The views of a scene show one set of named points, each view turned or mirrored, shifted and resized as a whole, with a little noise and some points left out.

Scene 1
View 1
Gilup: [-0.30 0.50 -1.56 0.15 -0.22 -0.11 -0.81 -0.02 0.04 -2.01 3.00 -1.37 -1.98 3.03 1.07 1.43 1.29 1.13 1.21 -2.30 0.56 0.96 0.98 -0.74 0.14 0.92 -3.05]
mepag: [0.89 -1.18 -1.89 1.42 1.69 0.38 0.21 -0.86 0.33 -0.80 -0.62 0.83 -2.84 -2.11 -0.99 1.73 -0.95 1.86 2.70 -1.68 1.37 0.03 2.01 0.12 3.57 1.76 1.41]
Zoguf: [-0.63 -1.83 -1.02 -2.36 -3.28 -1.97 -1.79 0.57 -0.36 0.71 1.20 2.46 -0.71 -0.43 -0.67 2.42 -1.60 -0.42 0.98 -1.25 0.36 -0.29 -3.26 -0.01 0.16 -1.94 -0.20]
gako: [0.19 0.10 -1.15 0.16 -0.42 -0.41 -0.87 -0.30 -0.40 0.25 0.57 -0.05 -1.69 -0.19 -1.05 1.48 -0.09 0.85 1.63 -1.05 0.79 -0.11 0.28 -0.08 1.68 1.11 -0.99]
fupoz: [-0.05 -1.11 -1.79 -0.13 -0.61 -0.38 -0.50 -0.07 0.22 -0.96 0.97 1.08 -2.20 -0.22 -0.22 1.97 -0.61 1.07 2.02 -1.92 0.77 0.13 0.04 -0.42 1.85 0.39 0.11]
medu: [0.16 -1.95 -0.07 -2.24 -2.34 -2.54 -2.54 0.17 -0.95 2.46 -0.02 2.28 -0.08 -1.47 -1.66 2.14 -2.36 -0.92 0.46 -0.35 0.92 -0.43 -3.28 1.21 -0.13 -2.25 -0.39]
Dabis: [1.09 -1.81 -0.42 -0.28 1.12 -1.61 -1.59 -0.78 -0.51 1.14 -0.42 0.83 -1.14 -1.40 -1.13 1.77 -1.90 0.24 0.92 -0.88 1.64 0.12 -0.14 1.66 0.68 -0.69 -0.37]
Zetik: [0.84 -0.20 -1.50 1.55 1.55 0.41 -0.05 -0.87 -0.09 -0.26 -0.32 -0.15 -2.43 -1.31 -1.14 1.39 -0.23 1.66 2.36 -1.25 1.32 0.03 2.19 0.08 3.07 2.21 0.17]
todo: [0.84 1.56 0.10 0.67 1.04 -0.78 -1.86 -0.93 -1.24 1.24 0.83 -2.43 -0.77 1.47 -1.14 0.70 0.77 0.35 0.38 -0.22 1.18 0.31 1.24 1.05 0.05 1.44 -3.85]
tesaz: [0.79 -1.00 -0.32 -0.46 0.50 -1.54 -1.84 -0.58 -0.64 1.07 0.33 0.10 -0.88 -0.24 -0.86 1.56 -1.22 0.07 0.64 -0.83 1.40 0.24 -0.30 1.37 0.11 -0.55 -1.52]
Zore: [0.07 -2.06 -1.17 -1.15 -0.41 -1.60 -1.48 -0.05 -0.02 -0.53 1.49 1.11 -1.37 0.50 0.44 2.09 -1.29 0.26 0.90 -1.96 1.02 0.55 -1.01 0.59 -0.20 -1.51 -1.01]
rugi: [0.28 -1.19 -0.58 -0.99 -1.18 -1.48 -1.62 -0.13 -0.64 1.36 0.11 1.35 -0.90 -1.04 -1.40 1.95 -1.45 -0.05 1.05 -0.69 0.92 -0.26 -1.46 0.69 0.89 -0.72 -0.33]
dizo: [-0.51 0.40 -0.88 -1.09 -2.16 -1.15 -1.76 0.28 -0.56 -0.06 2.51 -0.53 -0.93 2.32 0.00 1.50 0.60 0.11 0.65 -1.36 0.39 0.33 -1.32 -0.35 -0.53 -0.29 -3.04]
fer: [0.28 0.18 0.53 -1.68 -0.60 -2.61 -3.21 -0.24 -1.19 1.02 2.80 -1.80 0.41 3.66 0.49 1.19 0.12 -0.95 -1.13 -0.90 1.04 1.02 -1.41 1.55 -3.40 -2.01 -5.59]
befa: [1.34 -0.18 -0.30 1.03 2.12 -0.73 -1.23 -1.22 -0.72 1.07 -0.51 -0.85 -1.41 -0.91 -1.47 1.13 -0.68 0.81 1.13 -0.58 1.66 0.18 1.60 1.50 1.38 1.23 -1.32]
pel: [2.13 -0.62 1.37 -0.03 3.07 -2.50 -3.19 -1.63 -1.62 2.74 -0.14 -2.11 0.33 0.59 -1.16 0.82 -1.31 -0.72 -1.00 0.17 2.28 0.80 0.59 3.69 -2.14 -1.20 -4.23]
kekel: [-0.21 -1.61 -1.70 -0.63 -0.47 -0.87 -0.77 0.02 0.29 -1.36 1.70 0.96 -1.85 0.70 0.66 2.03 -0.66 0.81 1.40 -2.32 0.77 0.54 -0.35 -0.20 0.61 -0.62 -0.67]
Vugod: [-0.15 -1.66 -1.03 -1.52 -2.10 -1.56 -1.51 0.22 -0.30 0.72 0.63 2.03 -1.08 -0.84 -0.93 2.25 -1.60 0.04 1.21 -1.14 0.72 -0.21 -2.05 0.19 0.78 -1.16 -0.01]
ris: [0.76 0.64 0.05 0.00 0.39 -1.15 -1.98 -0.69 -1.14 1.34 0.80 -1.37 -0.67 0.88 -1.17 1.09 0.00 0.10 0.41 -0.36 1.20 0.24 0.31 1.18 -0.10 0.50 -3.07]
ses: [-0.59 0.35 -1.72 -0.32 -2.71 0.02 -0.51 0.35 -0.26 -0.08 0.87 0.94 -1.88 -0.43 -1.29 1.85 0.17 0.98 2.32 -1.09 0.17 -0.58 -0.74 -1.23 2.51 1.48 -0.08]
kaz: [-0.05 -0.07 -1.22 -0.09 -0.92 -0.50 -1.00 -0.09 -0.31 -0.08 1.09 0.12 -1.60 0.41 -0.68 1.52 -0.03 0.78 1.50 -1.25 0.66 0.03 -0.15 -0.26 1.23 0.68 -1.23]
View 2
Gilup: [-0.12 3.75 1.44 3.95 2.37 -0.88 -0.39 -2.12 1.39 -5.44 -1.95 0.19 -0.47 2.21 -4.44 -2.69 1.13 -3.63 -1.77 -1.06 1.07 -2.15 1.47 1.29 -1.85 -2.51 -2.48]
Zoguf: [-2.62 -1.19 0.11 1.13 -1.54 3.58 0.35 1.48 -2.07 -4.12 -1.91 1.27 0.00 1.94 1.21 -3.30 1.26 -0.35 -1.84 -3.14 -2.50 -3.55 0.74 0.03 2.35 -0.01 -2.55]
ris: [0.52 0.74 1.50 2.65 1.09 -1.58 0.60 -1.82 0.72 -5.01 -0.81 -2.40 -1.61 4.57 -0.89 -1.62 2.21 -0.30 -0.92 0.40 0.97 -2.16 0.42 1.68 2.25 -1.21 -2.26]
Zetik: [3.10 1.93 -1.42 1.56 2.13 1.03 -0.28 1.10 2.71 -3.09 -2.08 0.15 -1.71 2.68 -1.04 0.14 2.27 -2.28 -3.57 3.56 0.98 -1.99 -1.08 3.06 -0.05 -2.58 1.78]
befa: [2.22 0.96 0.07 1.84 1.52 -0.83 0.62 -0.44 1.71 -3.41 -1.04 -1.46 -2.59 3.86 0.20 0.11 2.75 -0.37 -2.37 2.80 1.67 -1.18 -0.62 2.59 2.07 -1.80 0.18]
dizo: [-1.53 1.21 1.71 2.92 0.72 0.18 -0.14 -1.67 -0.12 -5.89 -1.65 -0.75 0.22 3.35 -2.48 -3.52 1.19 -1.74 -0.78 -2.42 -0.48 -3.39 1.30 0.65 0.53 -1.12 -3.57]
Vugod: [-1.40 -0.68 -0.37 1.11 -0.77 2.97 0.40 1.40 -1.17 -3.69 -1.93 1.03 -0.66 2.17 1.16 -2.25 1.58 -0.50 -2.28 -1.63 -1.79 -3.06 0.25 0.74 2.18 -0.38 -1.47]
fer: [-3.26 0.95 3.99 3.95 -0.10 -2.92 1.08 -4.00 -1.80 -6.22 -0.14 -2.02 -1.46 4.01 -1.34 -3.55 1.54 0.16 0.73 -4.22 0.89 -1.58 2.68 -0.35 2.67 -0.34 -6.26]
medu: [-2.10 -2.25 0.39 0.69 -1.94 2.42 1.03 1.15 -2.31 -3.67 -1.10 -0.01 -1.05 3.07 2.92 -2.19 2.02 1.28 -1.47 -2.06 -1.82 -2.77 0.30 0.35 4.33 0.43 -2.32]
todo: [1.48 1.43 1.89 3.05 1.96 -2.65 0.26 -2.64 1.72 -5.46 -0.67 -3.33 -1.51 5.29 -1.97 -1.39 2.25 -0.64 -0.67 1.33 1.77 -2.14 0.37 2.04 1.66 -1.66 -2.26]
kekel: [-0.96 2.03 0.01 2.48 0.65 1.55 0.17 0.40 -0.13 -3.59 -2.08 2.22 -1.19 0.97 -1.19 -1.99 1.37 -2.33 -2.78 -1.47 -0.11 -1.64 1.04 0.89 -0.11 -1.72 -1.36]
gako: [1.11 0.93 -0.27 1.87 1.20 1.06 -0.11 0.29 1.22 -4.24 -1.88 -0.41 -0.69 3.15 -1.16 -1.51 1.90 -1.72 -2.38 1.01 -0.12 -2.89 -0.29 1.99 0.64 -1.74 -0.43]
kaz: [0.41 1.23 -0.04 2.10 1.04 1.23 -0.19 0.11 0.89 -4.51 -1.98 -0.12 -0.38 2.94 -1.46 -1.97 1.64 -1.80 -2.13 0.09 -0.27 -3.04 0.15 1.67 0.36 -1.60 -1.11]
mepag: [2.97 1.92 -2.05 1.19 1.80 2.06 -0.01 2.19 2.32 -2.15 -2.33 1.55 -1.93 1.50 -0.28 0.51 2.33 -2.31 -4.29 3.48 0.71 -1.53 -1.25 2.96 -0.03 -2.63 2.49]
tesaz: [-0.26 0.52 0.89 2.16 0.25 -0.34 0.95 -0.42 -0.35 -3.59 -1.04 -0.27 -2.42 2.90 0.79 -0.98 2.16 0.02 -1.84 -0.25 0.75 -1.11 0.51 1.15 2.67 -0.90 -1.83]
fupoz: [0.35 1.56 -0.83 1.81 0.93 2.27 -0.14 1.22 0.68 -3.49 -2.37 1.58 -0.79 1.52 -1.06 -1.63 1.59 -2.38 -3.11 0.09 -0.35 -2.37 0.00 1.61 -0.12 -1.85 -0.12]
pel: [0.02 0.08 2.85 2.95 0.34 -4.26 2.06 -3.07 -0.52 -3.88 0.84 -3.31 -4.38 4.97 1.78 -0.07 3.13 2.34 -0.33 0.26 2.98 0.73 0.91 1.25 5.12 -0.53 -3.31]
rugi: [-0.73 -1.03 -0.13 0.94 -0.71 2.24 0.61 1.22 -0.86 -3.56 -1.34 0.07 -1.09 2.93 1.81 -1.68 2.00 0.37 -2.11 -0.69 -1.23 -2.79 -0.02 1.02 3.00 -0.38 -1.15]
Dabis: [0.30 -0.03 -0.13 1.36 -0.11 0.68 1.04 0.74 -0.29 -2.67 -1.00 0.21 -2.72 2.60 1.92 -0.24 2.46 0.34 -2.58 0.62 0.52 -0.87 -0.21 1.52 3.01 -0.93 -0.52]
View 3
dizo: [0.94 -0.17 1.09 1.81 -1.64 0.17 -1.76 2.08 -0.13 -1.66 -0.67 -0.85 -0.17 -3.76 0.09 -2.20 -0.45 -3.51 0.47 -1.13 -1.15 -0.63 0.56 -1.69 1.89 0.40 0.08]
ses: [0.46 0.17 0.89 0.85 -0.78 0.77 -2.86 0.92 -0.59 -1.16 1.24 -0.35 -0.05 -1.81 0.79 -4.08 0.51 -2.98 -0.88 1.28 -0.24 -4.10 -0.53 -2.11 3.67 1.87 -0.23]
befa: [1.48 0.17 1.61 -0.76 -0.03 -1.10 -0.53 -0.93 0.87 -1.70 -0.06 0.94 0.34 -1.18 -1.22 -2.96 1.20 0.71 -0.14 1.19 1.98 -1.74 0.64 -0.13 3.50 0.43 0.28]
medu: [1.23 0.98 -0.52 -1.73 -1.95 0.16 -2.73 2.09 1.03 0.25 2.55 0.48 0.03 -2.70 0.57 -0.84 -2.17 -2.75 -0.64 1.40 -1.82 -1.36 0.38 2.96 1.46 2.40 0.91]
tesaz: [1.76 0.06 1.08 -0.69 -0.84 -0.40 -1.03 0.66 0.72 -0.89 0.24 0.49 0.33 -2.58 -0.56 -1.71 -0.10 -0.40 0.22 0.88 0.01 -0.29 0.81 0.58 2.01 1.02 0.60]
fer: [1.37 -0.19 1.02 1.32 -2.49 -1.30 -0.51 2.29 1.28 -1.94 -1.84 -0.60 -0.25 -4.81 -1.12 -0.07 -1.52 -3.11 1.50 -2.97 -1.15 2.65 1.80 0.45 0.34 -1.04 0.64]
Zore: [2.16 -0.23 1.18 0.04 -0.60 0.85 -1.71 1.94 -0.40 -0.21 0.33 -0.06 0.46 -3.39 0.35 -1.71 -0.20 -1.17 0.39 1.63 -1.52 -0.11 0.40 -0.62 1.53 1.87 0.55]
kekel: [2.00 -0.54 1.59 0.67 -0.24 1.17 -1.82 1.63 -1.01 -0.44 0.08 -0.26 0.47 -3.14 0.58 -2.60 0.54 -1.20 0.26 1.85 -1.18 -0.85 -0.03 -2.10 2.09 1.97 0.18]
Gilup: [1.49 -0.97 2.39 2.75 -0.53 0.43 -0.99 1.28 -1.05 -2.02 -2.08 -1.09 0.13 -3.59 -0.22 -3.22 1.34 -1.90 0.94 -0.54 -0.26 -0.39 0.37 -4.23 2.49 0.05 -0.28]
pel: [1.99 0.41 1.07 -1.57 -1.38 -2.63 0.73 -0.41 2.73 -1.83 -0.93 1.22 0.20 -2.51 -2.47 -0.13 -0.62 0.90 0.92 -0.97 1.55 2.02 2.19 3.16 1.41 -1.05 1.12]
Zoguf: [1.19 0.44 -0.02 -0.34 -1.69 1.15 -3.14 2.77 -0.05 0.25 2.05 -0.18 0.02 -3.34 1.21 -1.56 -1.66 -3.43 -0.44 1.53 -2.59 -1.60 -0.03 0.76 1.44 2.75 0.59]
rugi: [1.19 0.59 0.22 -1.14 -1.21 0.12 -2.24 1.14 0.59 -0.32 1.82 0.51 0.20 -2.19 0.30 -1.95 -0.91 -1.75 -0.58 1.62 -0.74 -1.88 0.23 1.34 2.24 1.94 0.57]
Dabis: [1.95 0.38 0.81 -1.73 -0.33 -0.20 -1.39 0.29 0.67 -0.25 1.34 0.97 0.54 -1.76 -0.31 -2.01 -0.03 0.34 -0.35 2.51 0.21 -1.35 0.40 1.25 2.50 1.90 0.69]
fupoz: [1.63 -0.26 1.44 0.35 -0.06 1.10 -2.06 0.94 -0.90 -0.57 0.59 -0.12 0.40 -2.20 0.57 -3.40 0.94 -1.07 -0.28 2.31 -0.44 -2.36 -0.32 -2.18 3.01 2.12 0.05]
Zetik: [1.43 -0.14 1.94 -0.05 0.68 0.03 -1.14 -0.91 -0.40 -1.42 0.33 0.53 0.45 -0.76 -0.42 -4.47 2.24 0.70 -0.54 2.51 1.85 -3.37 -0.19 -2.29 4.31 1.35 -0.17]
mepag: [1.93 -0.20 1.85 -0.58 1.15 0.66 -1.54 -0.86 -0.82 -0.71 0.89 0.75 0.74 -0.64 0.00 -4.54 2.26 1.39 -0.68 3.83 1.49 -3.65 -0.57 -2.26 4.35 2.23 0.01]
gako: [1.02 0.05 1.25 0.41 -0.47 0.07 -1.72 0.32 -0.04 -1.38 0.30 0.06 0.17 -1.90 -0.10 -3.38 0.75 -1.32 -0.29 1.08 0.53 -2.63 0.07 -1.51 3.33 1.07 0.04]
View 4
mepag: [1.68 -2.22 3.24 1.19 0.65 -1.31 0.13 -0.81 1.78 0.98 0.15 0.12 1.08 1.18 2.34 -0.94 -3.08 -1.20 -0.32 -1.42 2.76 1.77 0.32 -3.89 2.14 -0.19 1.26]
tesaz: [0.97 0.28 0.60 -0.63 -0.21 -2.44 -1.80 -1.85 -1.19 2.52 -0.66 0.88 -0.15 -0.27 1.68 -1.84 0.36 0.32 -0.25 0.56 1.27 1.21 -0.04 -1.52 0.27 -1.13 0.09]
Zore: [0.68 0.74 0.26 -1.68 -0.91 -2.07 -0.99 -2.48 -1.25 1.97 -0.09 0.70 0.80 -0.59 0.75 -1.55 0.69 -0.71 0.19 1.07 2.32 0.46 1.62 -2.28 0.08 -0.39 1.27]
Gilup: [0.72 2.30 0.56 -1.24 -2.45 -1.77 -0.47 0.14 1.01 1.38 -1.81 -1.02 2.32 1.24 1.46 -1.24 2.25 -2.79 -1.28 -0.77 3.39 -0.18 0.56 -3.05 -0.79 0.14 -1.44]
befa: [1.50 -1.05 2.05 1.00 0.67 -2.38 -1.75 -0.66 0.17 2.41 -0.89 0.55 -0.37 0.68 2.79 -1.68 -1.14 0.37 -0.85 -0.88 1.01 2.07 -1.50 -1.89 0.98 -1.20 -0.82]
dizo: [-0.74 2.46 -0.82 -1.02 -2.42 -2.61 -1.02 -0.73 -0.59 1.01 -1.71 -0.45 1.02 0.21 0.50 -1.29 2.52 -0.22 -1.14 1.05 2.80 -0.06 1.12 -2.01 -0.54 -0.98 -0.72]
pel: [1.86 0.93 0.27 -0.89 0.57 -3.19 -3.84 -1.57 -2.31 4.74 -1.72 1.66 -1.64 -0.39 2.98 -2.82 1.77 1.13 -0.73 0.25 -0.98 1.83 -2.62 0.40 -0.82 -1.84 -2.55]
fer: [0.07 3.80 -1.83 -2.54 -2.24 -3.19 -2.91 -1.42 -2.53 3.27 -2.28 0.48 -0.12 -0.54 1.05 -2.37 4.69 0.10 -1.04 1.49 0.93 -0.05 -0.28 -0.13 -2.11 -1.41 -2.35]
Zetik: [1.39 -1.46 2.89 1.42 0.15 -1.67 -0.25 -0.05 1.89 1.09 -0.61 -0.31 0.99 1.39 2.55 -0.92 -2.17 -1.04 -0.94 -1.65 2.64 1.74 -0.45 -3.44 1.73 -0.45 0.08]
fupoz: [0.46 -0.30 1.29 -0.13 -0.84 -1.72 -0.03 -1.28 0.57 0.63 -0.21 -0.09 1.25 0.43 1.11 -0.90 -0.75 -0.91 -0.35 0.03 3.17 0.73 1.58 -3.39 1.11 -0.32 1.35]
Zoguf: [-1.27 0.77 -1.08 -0.98 -1.24 -2.67 -0.72 -2.87 -1.97 0.49 -0.03 0.67 0.09 -1.19 -0.49 -1.14 0.49 1.52 0.15 2.83 2.79 0.34 2.92 -2.03 0.88 -1.28 2.64]
Vugod: [-0.64 0.08 -0.16 -0.38 -0.63 -2.52 -0.74 -2.51 -1.31 0.64 -0.06 0.58 0.10 -0.72 0.18 -1.17 -0.29 1.21 0.04 1.88 2.53 0.86 2.09 -2.18 1.10 -1.17 2.23]
gako: [0.11 0.00 1.13 0.60 -0.72 -2.23 -0.52 -0.41 0.61 0.83 -1.03 -0.25 0.71 0.75 1.45 -1.05 -0.45 -0.02 -0.90 -0.13 2.65 1.10 0.32 -2.74 0.97 -0.98 0.04]
ses: [-1.19 0.05 0.70 1.16 -1.40 -2.24 0.21 -0.40 1.00 -0.72 -0.90 -0.84 1.13 0.81 0.52 -0.42 -0.83 0.45 -1.03 0.38 3.72 0.77 1.68 -3.31 1.51 -0.93 1.05]
kekel: [0.77 0.57 0.70 -1.36 -1.22 -1.73 -0.42 -1.86 -0.16 1.37 -0.19 0.13 1.46 0.06 0.82 -1.23 0.39 -1.49 -0.07 0.40 3.06 0.28 1.79 -3.03 0.29 -0.05 1.29]
Dabis: [1.12 -0.85 1.19 -0.16 0.60 -2.34 -1.57 -2.15 -1.12 2.34 -0.08 1.22 -0.47 -0.39 1.79 -1.70 -1.03 0.73 -0.03 0.53 1.16 1.60 0.07 -1.80 1.02 -1.11 0.95]
medu: [-1.15 0.09 -1.01 -0.40 -0.16 -3.12 -1.62 -3.26 -2.80 1.17 0.00 1.34 -1.20 -1.60 -0.08 -1.45 -0.03 2.90 0.21 3.03 1.47 1.13 1.82 -1.01 1.13 -1.94 2.32]
todo: [0.53 1.34 0.62 0.45 -1.00 -2.76 -2.01 0.58 0.20 2.26 -2.49 -0.30 0.10 1.14 2.44 -1.78 1.52 0.06 -1.93 -0.72 1.25 1.30 -1.89 -1.37 -0.34 -1.37 -2.99]
ris: [0.30 1.11 0.30 0.03 -0.77 -2.85 -1.94 -0.34 -0.45 2.19 -1.93 0.12 -0.17 0.47 1.90 -1.75 1.22 0.50 -1.24 0.03 1.30 1.17 -0.98 -1.36 -0.05 -1.43 -1.77]
kaz: [-0.06 0.51 0.71 0.08 -1.15 -2.22 -0.54 -0.63 0.36 0.76 -1.04 -0.39 0.96 0.60 1.10 -1.04 0.11 -0.33 -0.92 0.17 2.92 0.79 0.80 -2.68 0.71 -0.81 0.06]

In a view up to two points have been moved. Name them for each view, in the order of its rows, or write none.
view 1: tesaz, rugi
view 2: fer, medu
view 3: pel, Dabis
view 4: befa
